A landscape with many peaks, sampled at points; each row gives a point and its height.
A climber steps from a point to the highest of its 2 nearest points, and stops where none of them is higher. Distance is the straight distance between rows; heights are no part of it.
<1276> height 3.49: 73 124 65 142 150 140 134 138 143 125 125 114 150 156 112 123 160 151 130 165 124 137 134 118 131
<1819> height 2.22: 96 98 141 107 103 118 94 98 148 116 125 110 158 127 127 104 93 142 131 87 106 130 114 154 117
<639> height 5.34: 119 91 178 131 107 118 78 148 133 145 151 163 137 104 112 137 98 103 146 105 147 117 106 126 144
<1745> height 5.62: 122 191 54 177 127 156 126 147 136 93 94 99 90 167 144 129 158 157 128 162 134 103 154 143 135
<332> height 4.64: 98 92 156 101 103 109 139 143 135 148 128 187 164 97 110 114 106 76 113 98 126 148 63 83 143
<413> height 6.17: 132 110 134 175 119 141 84 180 147 127 109 159 83 133 107 148 153 121 130 132 162 99 109 137 165
<1711> height 2.86: 116 152 89 135 166 145 170 157 103 141 122 150 116 131 129 163 176 118 121 187 136 153 133 95 135
<2282> height 5.03: 118 106 127 165 151 122 87 171 144 134 125 145 144 130 168 167 177 158 185 140 128 108 104 157 129
<477> height 3.15: 157 128 142 138 73 89 156 101 162 128 89 142 190 119 122 86 128 92 118 81 107 128 64 56 130
<239> height 4.22: 111 97 122 105 187 93 131 109 142 128 122 196 177 98 190 158 165 155 146 71 79 132 76 155 127
<1150> height 5.07: 112 108 171 91 109 117 142 146 122 125 112 197 142 82 170 149 106 82 113 105 110 149 56 137 150
<985> height 5.33: 109 131 89 175 127 137 96 170 172 108 70 132 114 144 155 140 174 154 140 132 113 99 86 159 147
<2234> height 0.39: 122 139 165 138 101 175 143 149 135 135 119 107 77 145 84 102 65 91 80 135 182 140 130 116 135
<1281> height 1.65: 124 132 134 153 81 129 121 139 168 107 82 136 124 123 132 106 112 112 107 116 120 114 77 121 149
<1925> height 3.90: 160 109 166 118 120 122 141 148 106 161 172 162 124 107 74 130 117 65 131 126 163 124 124 57 137
<825> height 4.80: 150 182 133 183 106 158 121 119 131 126 139 51 79 184 97 108 108 114 101 131 203 103 207 114 123
<1323> height 6.02: 112 124 100 115 161 145 140 145 119 114 110 161 98 123 110 168 142 144 79 131 119 146 129 157 125
<610> height 5.30: 98 132 177 93 107 117 138 133 137 110 106 189 153 86 214 155 110 93 124 109 95 148 58 157 152
<131> height 4.31: 109 90 104 132 141 111 79 127 150 101 108 126 123 140 147 139 154 185 132 86 96 109 115 188 138
<553> height 5.72: 135 113 138 103 148 144 139 145 115 123 116 175 90 103 110 156 117 116 83 133 137 148 116 146 134
<1349> height 1.01: 107 106 139 75 169 128 141 139 95 146 146 181 133 90 134 177 132 132 119 127 108 158 124 151 129
<1146> height 2.68: 91 106 117 129 102 111 115 124 185 108 71 154 165 122 137 106 126 125 117 80 98 148 68 130 155
<1735> height 2.84: 106 108 115 113 92 82 147 91 177 120 87 138 201 134 120 70 127 124 118 59 86 162 86 93 136
<154> height 4.90: 56 111 156 116 100 127 109 158 157 145 128 133 178 122 145 129 111 103 154 153 118 159 84 128 141
<2175> height 5.37: 182 142 192 168 87 151 121 133 138 134 123 99 69 141 94 116 84 91 101 128 179 96 139 120 141
<209> height 2.38: 44 84 125 95 134 107 71 124 149 127 145 131 180 135 163 129 115 160 167 85 98 143 114 188 135
<1521> height 2.98: 126 123 100 141 98 86 156 109 166 127 92 145 193 136 119 80 147 109 116 78 95 135 78 69 129
<1119> height 2.51: 88 97 132 121 136 86 96 120 163 118 113 166 187 122 171 122 146 139 157 69 95 137 78 149 135
<116> height 6.14: 140 108 112 103 183 115 120 125 96 128 156 138 126 118 160 184 157 194 149 126 95 136 158 185 105
<1593> height 5.49: 121 130 174 117 103 113 122 142 142 110 92 157 147 94 208 154 118 109 140 130 99 132 68 167 149
<733> height 5.10: 128 121 164 107 117 154 116 91 131 125 128 80 104 135 113 95 64 146 108 104 132 134 150 185 109
<1902> height 1.42: 164 138 140 121 117 128 172 114 102 144 132 162 113 119 92 105 123 67 96 134 138 116 109 56 133
<560> height 2.44: 54 86 119 110 139 94 80 125 170 114 116 158 185 132 177 144 137 161 153 72 91 138 93 183 142
<564> height 4.84: 106 119 118 158 149 117 112 147 167 129 99 145 161 120 191 156 181 151 170 130 102 115 69 145 134
<1702> height 5.81: 139 210 79 177 119 165 137 142 134 100 109 84 79 172 135 127 141 134 120 176 159 117 181 129 144
<214> height 6.04: 162 184 105 163 125 150 137 138 108 110 111 88 76 157 140 140 135 138 122 167 171 125 193 143 125
<503> height 2.85: 164 127 100 160 157 113 132 124 105 134 130 157 128 124 141 141 192 139 163 142 132 94 130 100 120
<1262> height 3.96: 99 84 158 96 134 81 107 120 133 148 145 201 204 99 167 134 123 109 176 68 97 131 79 115 141
<2403> height 1.36: 153 162 131 149 112 158 151 131 130 114 90 126 75 135 107 102 101 103 78 135 152 112 116 119 134
<614> height 5.83: 105 145 179 114 88 137 114 143 146 124 114 100 148 105 194 142 100 126 154 159 112 138 107 193 124
<1708> height 4.46: 100 84 112 128 145 117 89 137 147 117 105 162 134 131 121 145 150 156 122 98 111 119 100 162 140
<1794> height 2.18: 175 143 114 159 159 127 127 124 76 123 141 146 69 146 91 142 145 112 105 128 195 112 188 106 136
<96> height 4.07: 137 101 122 140 126 116 90 99 132 111 136 99 117 145 103 90 116 167 135 86 130 98 137 143 118
<2186> height 5.68: 121 114 113 166 129 135 76 165 152 105 81 147 95 144 118 143 155 145 124 117 139 90 112 167 145
<1039> height 4.29: 112 133 136 114 116 138 172 176 132 119 99 170 113 110 153 152 135 93 102 160 108 160 52 98 155
<2144> height 2.43: 122 132 111 136 152 154 121 185 103 113 104 144 53 145 101 173 140 137 80 147 166 139 163 159 148
<357> height 1.20: 146 124 129 117 127 132 170 131 95 125 115 182 96 113 89 123 125 88 82 119 137 133 92 74 138
<2160> height 5.77: 100 155 80 142 142 165 143 131 114 123 121 121 87 164 71 116 122 117 70 143 179 131 171 98 140
<1423> height 5.78: 128 114 160 134 149 133 107 197 109 159 145 148 119 124 161 193 146 128 169 175 161 155 143 149 139
<540> height 5.46: 146 104 170 136 111 107 100 116 127 168 194 125 160 124 74 113 111 101 151 106 135 95 138 68 112
<679> height 4.41: 115 122 153 145 105 161 101 115 140 140 140 64 94 158 78 95 75 133 110 127 169 123 171 143 113
<1574> height 3.26: 180 116 129 138 124 105 119 85 127 122 136 124 140 118 132 104 143 139 158 103 109 89 126 119 113
<2013> height 4.34: 85 105 141 106 173 99 103 124 144 149 142 173 191 106 214 166 145 153 172 92 80 139 95 174 127
<2100> height 5.04: 162 171 166 175 96 165 129 133 150 133 122 66 79 168 95 111 88 97 99 137 192 102 172 118 132
<414> height 4.86: 153 121 147 112 144 126 116 135 98 149 173 70 112 146 122 139 120 147 151 154 166 151 225 151 106
<579> height 3.70: 127 96 123 101 169 97 134 107 118 171 162 166 205 108 160 133 145 136 192 106 87 132 106 107 104
<2008> height 4.66: 151 129 178 101 129 135 123 145 99 152 153 98 105 119 126 152 95 121 134 157 170 167 194 163 114
<286> height 1.79: 138 132 92 146 122 123 141 126 153 104 86 153 118 125 112 109 138 127 102 110 120 111 93 108 140
<1344> height 5.26: 126 133 161 87 118 154 140 109 127 130 113 107 98 111 121 111 66 131 91 117 125 150 135 177 113
<1324> height 4.89: 131 150 123 109 123 147 121 132 154 91 80 113 93 120 159 135 103 155 84 112 96 129 127 218 130
<2035> height 1.97: 150 175 87 149 117 136 147 106 133 97 104 95 112 145 133 93 133 146 118 143 111 105 136 131 119
<741> height 3.91: 158 114 148 132 125 131 97 90 116 125 156 83 98 150 99 102 102 160 135 104 147 101 173 144 107
<1824> height 0.77: 135 132 136 169 111 127 107 137 128 151 167 130 107 140 56 115 133 81 105 129 186 97 148 50 135
<325> height 3.37: 88 140 63 165 153 140 130 151 148 126 106 118 143 150 147 141 177 161 142 168 117 132 115 126 128
<1402> height 5.40: 136 136 140 147 124 128 114 148 134 121 125 92 125 124 167 144 143 151 162 168 122 128 141 159 121
<849> height 5.31: 134 218 72 178 119 159 142 99 105 113 139 92 92 168 110 126 143 108 111 139 194 116 191 81 143
<1704> height 4.99: 117 103 148 102 118 115 138 135 124 139 112 184 157 101 137 131 125 94 125 115 116 142 69 100 131
<791> height 5.32: 130 103 119 102 144 131 140 86 128 123 105 159 115 118 80 94 99 125 68 65 113 130 114 141 116
<384> height 6.38: 148 115 116 120 169 113 108 137 95 112 146 116 92 136 145 176 150 198 140 127 119 135 203 192 100
<867> height 3.59: 209 146 150 146 137 128 134 99 89 113 143 104 79 129 124 120 126 138 134 122 161 105 194 138 106
<1825> height 0.90: 144 108 166 99 154 125 115 157 90 136 150 174 111 95 140 181 120 124 139 135 134 150 125 153 134
<1049> height 3.54: 168 108 123 127 163 89 142 94 120 145 152 152 176 106 159 125 166 139 186 119 94 112 106 102 107
<904> height 6.20: 162 128 123 106 127 123 149 63 105 124 154 97 126 135 94 90 111 128 117 106 128 114 152 116 98
<861> height 2.69: 121 141 108 133 151 147 144 178 105 137 128 130 98 139 120 166 151 120 119 186 165 158 161 124 141
<914> height 4.45: 107 104 161 104 170 109 97 139 115 145 151 195 166 88 205 178 135 136 171 97 101 129 112 182 122
<103> height 3.67: 170 150 136 146 92 124 169 128 136 118 97 144 123 113 142 110 133 89 119 146 121 113 69 73 138
<673> height 5.02: 151 135 150 134 119 121 106 126 125 135 162 68 125 143 128 127 118 150 160 162 148 131 196 142 112
<1690> height 5.60: 151 127 178 128 130 127 121 189 103 155 153 120 114 115 157 180 122 109 165 178 172 160 161 139 135
<485> height 0.72: 105 108 165 131 137 138 98 196 130 137 126 186 124 108 177 192 148 115 163 144 127 134 80 157 159
<1209> height 6.06: 158 170 74 156 153 129 139 82 94 101 131 131 93 156 105 114 167 143 118 120 155 91 173 97 120
<2143> height 1.98: 115 110 114 111 119 103 142 96 137 139 125 126 185 130 122 98 137 127 144 111 91 133 106 97 121
<1806> height 2.05: 127 154 103 136 98 142 136 113 165 95 93 76 132 151 155 91 120 157 124 140 94 121 125 148 127
<1457> height 3.42: 169 100 134 118 150 81 128 75 117 128 147 140 178 107 150 112 146 151 169 88 85 104 108 121 104
<1445> height 5.42: 123 119 139 99 127 136 143 129 132 112 97 170 111 102 133 138 110 112 86 112 112 143 91 143 140
<1256> height 0.91: 101 114 125 77 123 115 132 83 154 98 105 116 159 118 155 102 107 152 105 82 71 156 106 182 123
<1737> height 1.87: 156 124 130 134 142 128 129 89 90 140 157 127 96 146 59 108 109 105 99 103 177 112 179 92 115
<2371> height 1.19: 127 112 104 81 160 107 177 95 122 125 105 175 154 102 127 129 141 129 97 96 74 148 98 129 118
<2300> height 0.95: 113 137 108 79 123 114 169 94 161 93 80 135 154 103 153 108 113 132 83 96 66 167 100 156 135
<863> height 4.50: 123 141 140 131 125 136 157 170 134 117 101 176 127 99 186 169 153 109 122 156 100 143 49 123 151
<87> height 4.88: 127 194 85 130 133 161 170 121 106 123 132 87 95 157 111 121 121 122 107 182 162 154 193 108 124
<1655> height 4.35: 170 133 159 136 138 134 140 173 85 146 156 118 90 127 119 164 128 87 120 174 204 154 193 107 147
<992> height 4.73: 77 103 188 79 119 115 91 119 111 144 174 154 174 103 164 125 79 115 165 102 116 139 126 178 129
<1763> height 5.08: 142 210 74 181 123 149 142 114 106 115 142 102 108 166 129 134 182 119 138 158 171 101 168 77 140
<946> height 3.82: 97 89 143 91 160 99 112 124 121 161 168 182 211 104 179 140 140 128 197 84 85 133 96 118 118
<699> height 4.91: 87 103 180 75 103 125 109 109 121 151 166 134 164 108 126 114 70 100 136 106 121 147 123 156 114
<117> height 0.93: 128 165 128 168 95 144 129 109 134 144 162 90 120 155 56 97 124 90 90 133 174 102 166 45 129
<333> height 6.29: 107 170 95 118 118 169 180 115 132 122 109 106 104 138 104 99 106 102 78 162 125 149 133 106 130
<1267> height 0.82: 107 113 159 68 134 130 113 99 105 126 143 123 135 102 151 134 78 148 120 104 92 156 144 205 110
<418> height 1.22: 135 166 113 163 96 160 150 118 143 119 106 106 94 147 91 91 112 100 90 135 160 108 132 87 140
<244> height 4.85: 147 127 153 163 89 104 101 112 162 137 143 99 156 124 113 102 117 114 153 118 129 91 116 94 124
<1247> height 4.67: 100 116 151 138 82 108 108 142 169 138 121 131 180 120 134 109 115 102 155 126 111 125 78 109 138
<2357> height 5.11: 153 124 176 159 84 100 105 118 154 156 154 117 159 110 91 103 114 96 132 96 134 81 110 52 117
<903> height 2.21: 137 165 119 160 115 182 125 158 135 116 90 99 46 162 99 120 105 127 79 140 174 122 161 157 141
<2079> height 4.20: 127 98 105 147 131 109 81 108 149 94 113 115 113 150 127 99 136 188 132 71 114 94 122 166 129
<1228> height 3.28: 100 142 65 149 162 133 150 143 159 116 88 138 144 144 151 128 180 163 124 145 98 134 87 130 135
<318> height 5.13: 111 97 200 94 105 124 92 132 117 159 163 158 148 99 119 133 64 91 151 105 146 129 122 136 136
<1723> height 5.45: 130 144 143 102 121 168 158 95 146 117 90 108 99 128 105 86 50 125 69 107 124 139 125 164 117
<2274> height 5.73: 147 96 135 75 162 117 118 99 87 129 155 156 127 103 114 139 118 150 127 88 118 131 147 168 105
<969> height 3.86: 79 125 111 91 113 145 151 139 147 138 107 123 161 120 111 103 103 103 99 154 107 172 98 121 126
<511> height 5.58: 133 124 108 105 123 123 153 68 136 124 112 128 128 141 90 65 98 128 81 71 106 124 119 120 112
<54> height 1.10: 123 109 123 80 175 106 148 117 107 138 135 175 155 92 144 157 145 135 123 112 82 143 112 144 117
<1970> height 5.35: 131 111 78 113 171 107 146 95 107 116 138 149 135 136 112 112 167 159 121 107 101 122 129 110 110
<810> height 4.55: 164 138 131 134 161 119 137 164 84 157 172 119 118 143 122 162 157 111 146 174 195 157 206 95 137
<366> height 5.67: 108 149 152 121 107 151 129 164 154 121 92 131 131 106 196 155 115 125 133 161 98 148 86 184 145
<1795> height 2.30: 65 93 130 101 126 127 91 124 148 122 136 131 154 121 129 117 98 148 132 105 106 142 113 173 131
<221> height 3.36: 167 140 149 148 75 100 158 116 153 127 94 151 153 104 133 101 120 77 112 107 112 109 56 69 133
<994> height 4.32: 110 85 162 108 101 100 106 119 131 156 146 175 194 100 110 112 95 81 143 78 120 130 83 86 139
<2280> height 4.68: 120 137 135 159 139 129 133 172 156 121 83 157 126 115 193 169 170 134 147 159 102 131 58 149 156
<2392> height 5.53: 93 116 55 133 175 131 123 128 128 114 125 108 130 149 137 145 169 198 128 137 91 139 145 158 114
<150> height 6.75: 147 92 152 140 146 105 108 150 126 158 167 171 164 108 113 142 143 104 182 118 145 102 110 78 130
<1477> height 2.55: 102 131 108 123 171 153 130 195 102 129 127 151 77 137 101 190 158 133 90 166 160 170 168 148 135
<490> height 5.74: 192 137 196 158 86 133 117 131 126 135 134 109 95 113 117 123 99 90 132 133 172 97 139 111 140
<1090> height 2.11: 133 160 131 149 133 184 148 143 134 108 97 125 42 168 86 116 86 115 54 116 187 121 161 142 136
<389> height 3.68: 100 112 126 143 108 124 132 137 138 153 145 137 149 140 60 105 117 85 112 130 145 131 104 56 134
<1577> height 2.26: 120 102 131 115 124 88 115 87 143 124 155 77 187 127 168 102 124 168 180 105 88 114 116 134 115
<1206> height 5.25: 105 124 172 124 93 129 94 164 147 152 160 91 148 116 130 142 102 111 170 165 144 138 130 145 136
<349> height 2.20: 141 125 136 117 114 117 126 88 133 112 142 67 158 133 167 109 126 164 171 137 92 115 131 152 106
<1866> height 5.52: 128 185 71 152 146 165 139 129 89 113 128 116 76 172 87 124 145 120 96 135 198 125 192 104 139
<1762> height 6.05: 135 195 86 126 112 168 199 102 134 119 100 104 97 146 103 75 85 103 68 143 127 125 140 103 121
<2397> height 5.05: 147 192 83 136 137 165 180 118 99 113 110 115 99 141 134 130 148 122 108 182 141 138 165 104 130
<1531> height 5.80: 176 163 75 137 170 125 151 86 88 101 117 142 95 131 129 134 170 160 116 131 121 107 155 135 121
<755> height 5.38: 89 105 84 118 148 121 121 110 123 119 145 84 143 153 140 120 150 199 151 128 90 131 147 145 112
<62> height 1.27: 135 138 147 119 90 128 135 88 143 131 151 61 154 131 122 95 89 125 132 134 116 123 137 121 108
<1476> height 1.13: 165 135 166 124 113 136 138 106 115 147 164 81 119 127 93 107 92 104 126 146 158 133 173 120 104
<1958> height 4.36: 94 113 177 91 121 152 122 161 110 148 144 127 115 111 118 147 77 110 122 152 150 172 147 170 134
<1021> height 1.50: 130 144 137 124 122 125 158 121 134 142 133 111 163 112 162 129 145 117 161 171 108 130 100 116 115
<149> height 5.94: 149 90 126 98 170 111 105 112 92 124 156 153 119 105 141 163 138 174 139 105 107 128 156 177 110
<895> height 6.82: 146 114 127 177 141 131 99 185 116 137 128 151 90 137 113 158 168 117 146 150 179 108 144 108 160
<2222> height 5.24: 146 175 89 120 152 146 175 121 109 109 103 116 104 124 147 139 144 143 111 169 113 136 152 142 119
<571> height 6.37: 143 101 145 140 164 114 109 149 105 170 172 161 160 105 139 160 145 133 201 131 129 108 132 106 120
<128> height 0.49: 120 127 174 142 95 160 140 148 141 152 138 123 90 137 63 106 81 76 79 127 186 132 125 71 137
<1372> height 4.79: 158 186 109 179 121 148 150 146 106 116 126 123 94 149 132 144 167 110 135 179 178 115 162 84 150
<724> height 4.62: 121 111 152 150 94 102 98 141 156 157 146 129 185 114 128 120 132 115 172 122 124 106 89 87 130
<720> height 1.11: 105 122 108 86 156 107 184 115 136 126 104 178 166 95 147 138 153 113 103 116 73 168 67 119 132
<582> height 1.78: 164 148 105 104 115 102 180 72 129 120 129 97 173 124 134 83 133 117 132 125 80 127 121 93 100
<2252> height 0.66: 68 107 150 123 119 141 109 197 147 135 111 174 133 111 181 182 137 111 144 147 115 147 60 159 158
<2182> height 5.95: 101 139 83 174 114 134 97 121 141 115 152 45 114 183 112 102 153 171 151 141 145 94 171 117 121
<880> height 1.06: 140 193 123 174 98 151 144 118 130 130 139 93 94 155 88 108 125 80 102 143 185 95 159 50 138
<556> height 6.22: 118 117 124 161 99 117 81 118 151 120 148 40 128 171 116 100 127 174 162 119 125 87 152 141 125
<2119> height 2.09: 124 99 135 104 130 106 120 99 127 136 147 138 161 120 117 112 118 129 137 104 109 129 115 125 117
<496> height 2.15: 146 124 147 124 95 116 116 89 156 98 113 90 139 119 175 99 108 161 147 102 87 113 108 167 119
<1270> height 5.23: 124 113 135 142 136 122 86 147 133 133 128 130 134 121 155 150 143 151 163 142 117 111 121 161 123
<1193> height 4.12: 100 87 169 118 104 81 95 121 147 153 145 188 208 99 145 116 106 98 166 59 111 116 81 103 136
<854> height 4.06: 102 133 127 103 114 149 164 162 136 132 110 141 131 110 131 133 119 95 105 163 114 167 86 110 138
<1696> height 2.37: 152 148 110 143 157 141 150 154 77 129 129 163 72 136 91 143 154 98 96 147 183 134 153 87 147
<1634> height 6.00: 102 149 90 113 141 163 162 134 114 132 122 140 97 145 81 118 122 110 71 154 148 143 145 105 133
<2058> height 5.88: 114 132 118 77 112 139 175 87 154 117 93 120 145 127 100 77 85 111 79 90 90 159 104 125 123
<2092> height 5.44: 121 155 76 168 131 141 114 165 156 98 81 118 99 154 152 138 171 169 132 155 122 101 133 164 142
<1203> height 1.26: 156 136 114 108 129 115 191 125 115 120 92 187 124 106 122 115 142 90 84 118 112 136 71 82 141
<970> height 5.66: 93 120 72 140 178 134 107 153 125 115 120 134 115 155 133 172 180 197 123 147 109 129 148 180 125
<2350> height 5.79: 144 167 115 141 131 142 137 160 107 127 125 87 93 146 151 166 142 142 130 187 154 154 202 160 122
<987> height 3.16: 117 155 73 148 150 131 180 142 147 97 68 163 123 122 151 134 171 133 100 141 98 138 73 106 148
<1817> height 2.31: 88 80 125 119 140 93 88 109 142 123 154 116 184 136 173 121 134 174 186 86 89 125 115 149 122
<460> height 2.10: 114 142 126 122 103 138 118 124 171 98 90 82 136 131 178 106 107 163 133 121 86 131 107 196 127
<469> height 0.87: 88 107 120 74 144 121 120 93 127 111 134 99 148 123 153 127 104 174 108 97 77 155 134 196 114
<1019> height 4.05: 183 163 153 174 91 130 152 146 130 118 111 141 97 119 142 132 146 80 132 163 145 100 91 71 153
<2406> height 5.54: 102 111 169 91 123 136 87 148 109 148 161 97 144 116 162 166 100 155 173 151 128 159 173 198 109
<1111> height 5.82: 102 130 71 144 166 138 121 158 125 111 103 144 92 137 124 164 169 174 85 136 117 134 141 169 132
<1469> height 5.14: 109 102 120 98 158 113 125 109 110 148 179 109 173 129 143 134 135 167 179 137 101 139 153 138 102
<24> height 4.95: 130 109 140 114 146 118 123 128 104 162 191 94 158 125 122 138 128 141 182 158 131 144 181 111 110
<404> height 6.47: 167 147 93 111 143 129 154 61 96 107 122 110 101 132 110 94 127 151 97 97 106 111 156 123 104
<1050> height 4.19: 95 111 145 110 124 139 114 156 128 147 143 134 123 119 93 139 98 113 119 139 143 155 135 134 134
<264> height 4.44: 168 165 120 160 120 133 145 139 119 114 109 128 96 131 131 135 150 107 123 167 152 106 126 104 141
<2379> height 1.21: 147 130 192 121 91 129 128 100 137 150 161 71 140 123 109 95 83 104 129 135 136 120 143 117 106
<746> height 5.09: 91 123 164 134 88 141 110 177 152 139 133 123 142 124 141 144 102 96 152 173 139 149 99 127 153
<1494> height 6.64: 135 104 124 124 138 120 88 130 113 113 146 94 107 141 146 146 134 198 161 121 121 120 167 187 112
<1397> height 1.02: 122 131 119 96 126 110 177 111 153 104 66 175 159 100 167 123 140 119 94 91 71 170 66 130 141
<497> height 0.61: 132 132 156 164 91 151 118 149 149 155 145 126 102 149 53 115 107 67 94 123 189 107 125 52 143
<306> height 2.14: 137 121 112 147 135 118 108 112 134 125 155 68 149 150 160 124 161 172 185 152 100 106 138 128 108
<660> height 2.60: 86 103 145 114 105 92 104 108 172 110 87 173 188 114 161 109 123 118 132 57 100 151 75 143 146
<2061> height 5.86: 152 111 143 125 118 111 125 90 120 146 167 101 137 132 79 90 114 120 139 106 133 103 140 94 106
<1857> height 6.36: 163 106 183 155 101 113 93 153 139 165 172 155 154 104 118 141 125 92 183 128 149 95 115 70 136
<1044> height 4.77: 117 138 113 132 113 157 115 135 146 97 92 109 82 139 117 112 104 152 90 114 118 115 133 175 133
<1755> height 2.33: 126 150 108 153 133 166 106 174 118 121 94 120 39 169 103 159 123 141 80 146 181 144 179 169 147
<1637> height 4.72: 105 87 104 150 145 118 89 144 136 124 121 175 130 128 93 128 145 135 129 102 137 110 100 117 148
<2009> height 1.43: 158 152 101 111 143 127 195 108 106 123 101 167 132 113 136 122 154 110 98 150 99 129 96 91 126
<64> height 2.02: 146 124 108 132 166 133 129 105 80 129 146 156 83 142 69 122 142 128 99 111 176 119 177 107 118
<138> height 6.26: 168 157 85 149 142 121 141 61 99 97 130 113 95 153 108 90 144 156 113 98 135 80 170 114 111
<1388> height 3.02: 109 161 68 145 156 134 183 141 125 123 106 155 126 135 137 142 180 122 112 175 110 146 107 87 136
<1954> height 6.43: 115 99 131 136 106 119 70 122 134 116 155 66 127 154 150 123 122 188 178 125 110 103 151 178 120
<2174> height 5.41: 137 88 128 85 159 123 133 95 104 124 130 168 116 106 84 123 116 129 91 83 115 134 123 142 116
<1960> height 4.76: 149 117 139 131 154 117 123 155 98 167 194 104 149 139 104 145 141 115 170 171 168 147 195 96 122
<793> height 1.34: 132 141 133 119 94 116 146 85 138 145 167 59 181 133 115 91 118 127 153 147 99 121 139 84 100
<909> height 5.69: 96 126 159 106 114 130 100 132 133 140 151 103 160 115 175 150 111 137 170 154 104 146 132 186 119
<1379> height 4.59: 127 154 144 151 108 158 119 135 129 129 137 41 85 172 98 108 90 138 113 141 178 135 208 146 118
<1564> height 5.01: 141 153 138 107 107 143 148 132 158 87 61 145 94 103 161 134 100 130 75 112 96 134 87 190 147
<2337> height 5.29: 109 99 100 106 158 105 121 105 117 124 160 91 157 136 176 138 151 202 177 127 82 128 146 158 98
<1964> height 5.61: 149 129 68 132 179 119 158 106 108 110 117 148 124 131 144 144 184 167 122 128 99 117 127 128 110
<1237> height 1.88: 130 129 93 104 122 101 168 78 145 121 110 106 175 128 133 86 135 136 127 112 73 140 101 112 119
<1844> height 3.66: 96 133 98 132 123 138 139 124 147 129 123 108 153 140 105 107 126 122 115 154 116 142 122 108 123
<1171> height 1.67: 160 134 135 121 129 132 155 90 99 143 140 145 112 134 64 99 119 92 93 114 143 118 137 77 108
<915> height 1.64: 163 150 131 110 128 117 180 98 119 137 133 120 161 112 139 112 139 103 144 149 99 125 106 90 110
<1078> height 4.57: 103 124 118 127 124 163 114 128 140 126 108 130 90 142 77 111 97 124 87 119 148 129 135 148 126
<1831> height 5.36: 119 112 181 115 108 133 80 161 118 155 170 101 146 118 144 158 95 124 174 149 157 143 171 170 124
<1313> height 5.65: 123 147 121 102 98 143 158 95 159 109 90 97 128 129 131 77 89 130 85 114 101 143 111 143 118
<2230> height 1.41: 136 139 152 113 109 113 141 103 137 153 167 78 191 117 145 114 130 115 173 159 105 127 132 99 108
<2027> height 3.99: 96 101 135 108 116 142 123 157 128 160 147 146 144 121 75 125 107 92 119 145 148 151 110 94 136
<153> height 1.32: 147 140 90 89 165 118 194 90 107 125 111 152 147 111 139 123 158 125 111 137 86 134 113 114 108
<552> height 3.05: 168 127 109 170 140 106 115 103 113 119 145 124 129 138 130 122 175 147 165 130 136 85 140 100 118
<1392> height 1.89: 138 150 71 145 138 133 142 111 142 86 80 136 106 134 130 105 152 162 98 111 109 103 121 137 131
<846> height 2.62: 156 113 113 127 171 113 142 135 92 144 146 174 132 113 115 151 165 135 143 137 132 121 131 99 119
<401> height 4.60: 88 100 171 88 140 117 87 123 113 139 158 163 156 95 176 165 104 141 149 101 101 141 124 189 119
<371> height 5.59: 140 158 113 127 129 143 141 140 125 123 128 77 119 134 165 153 138 161 154 189 119 152 171 164 114
<918> height 5.18: 136 141 149 112 108 140 156 142 154 91 76 171 104 97 163 141 109 106 77 105 100 142 60 154 161
<416> height 3.57: 131 112 140 142 103 111 137 147 132 157 163 161 158 124 79 118 134 78 138 128 143 114 106 42 126
<2288> height 2.77: 91 107 99 115 104 93 139 104 194 96 69 133 186 149 123 85 134 146 110 59 91 162 83 116 147
<383> height 6.10: 183 127 189 165 95 113 105 150 133 145 152 128 130 112 127 141 126 101 165 144 158 91 123 89 134
<339> height 4.52: 121 121 176 92 130 154 124 148 105 151 144 99 97 123 102 148 74 120 105 146 176 180 183 178 115
<118> height 2.59: 151 123 113 131 169 130 141 152 82 143 142 180 97 121 111 166 170 117 125 148 158 128 142 96 141
<1326> height 5.43: 133 153 117 145 120 139 136 129 123 144 153 85 125 145 110 119 131 118 138 177 149 133 162 93 128
<716> height 5.21: 137 150 133 130 119 127 139 128 124 142 175 45 145 144 130 128 138 131 167 191 143 131 184 107 109
<1657> height 6.08: 146 113 142 137 182 122 121 175 100 160 158 155 131 112 161 181 164 145 190 154 140 134 150 128 120
<1974> height 6.27: 155 124 153 166 115 132 96 181 116 145 141 128 80 150 100 153 128 98 130 147 202 119 163 111 155
<206> height 4.15: 163 111 168 123 132 130 134 166 96 155 159 144 111 110 102 153 116 85 135 152 180 141 152 87 141
<402> height 5.06: 124 88 91 136 166 108 109 115 118 125 131 173 131 134 95 120 163 148 125 89 130 106 130 115 129
<939> height 5.70: 122 152 97 163 115 131 118 126 140 129 155 69 132 159 109 109 154 148 148 162 144 105 166 102 127
<1217> height 5.71: 133 103 165 163 106 127 84 178 136 132 122 163 112 120 121 151 128 108 153 125 157 101 100 126 151
<1271> height 5.39: 142 151 100 123 159 136 157 127 108 120 131 117 121 120 163 159 159 164 137 171 109 145 149 156 114
<1707> height 4.33: 96 110 113 139 122 164 88 137 132 128 127 96 81 172 65 109 95 145 91 114 167 120 165 159 122
<2278> height 3.76: 184 130 127 132 136 135 119 96 91 116 152 73 85 151 125 120 117 173 126 119 151 122 206 163 101
<1691> height 0.81: 138 97 163 123 148 121 96 167 112 137 142 192 126 93 156 176 137 115 169 122 140 115 101 136 140
<1327> height 1.51: 158 148 151 148 92 152 127 129 158 104 80 120 82 128 131 98 105 109 93 113 139 105 98 140 137

For each start below, name the point where the climber stops.
<846> -> <614>
<416> -> <1323>
<1707> -> <1323>
<128> -> <333>
<2234> -> <333>
<1193> -> <614>
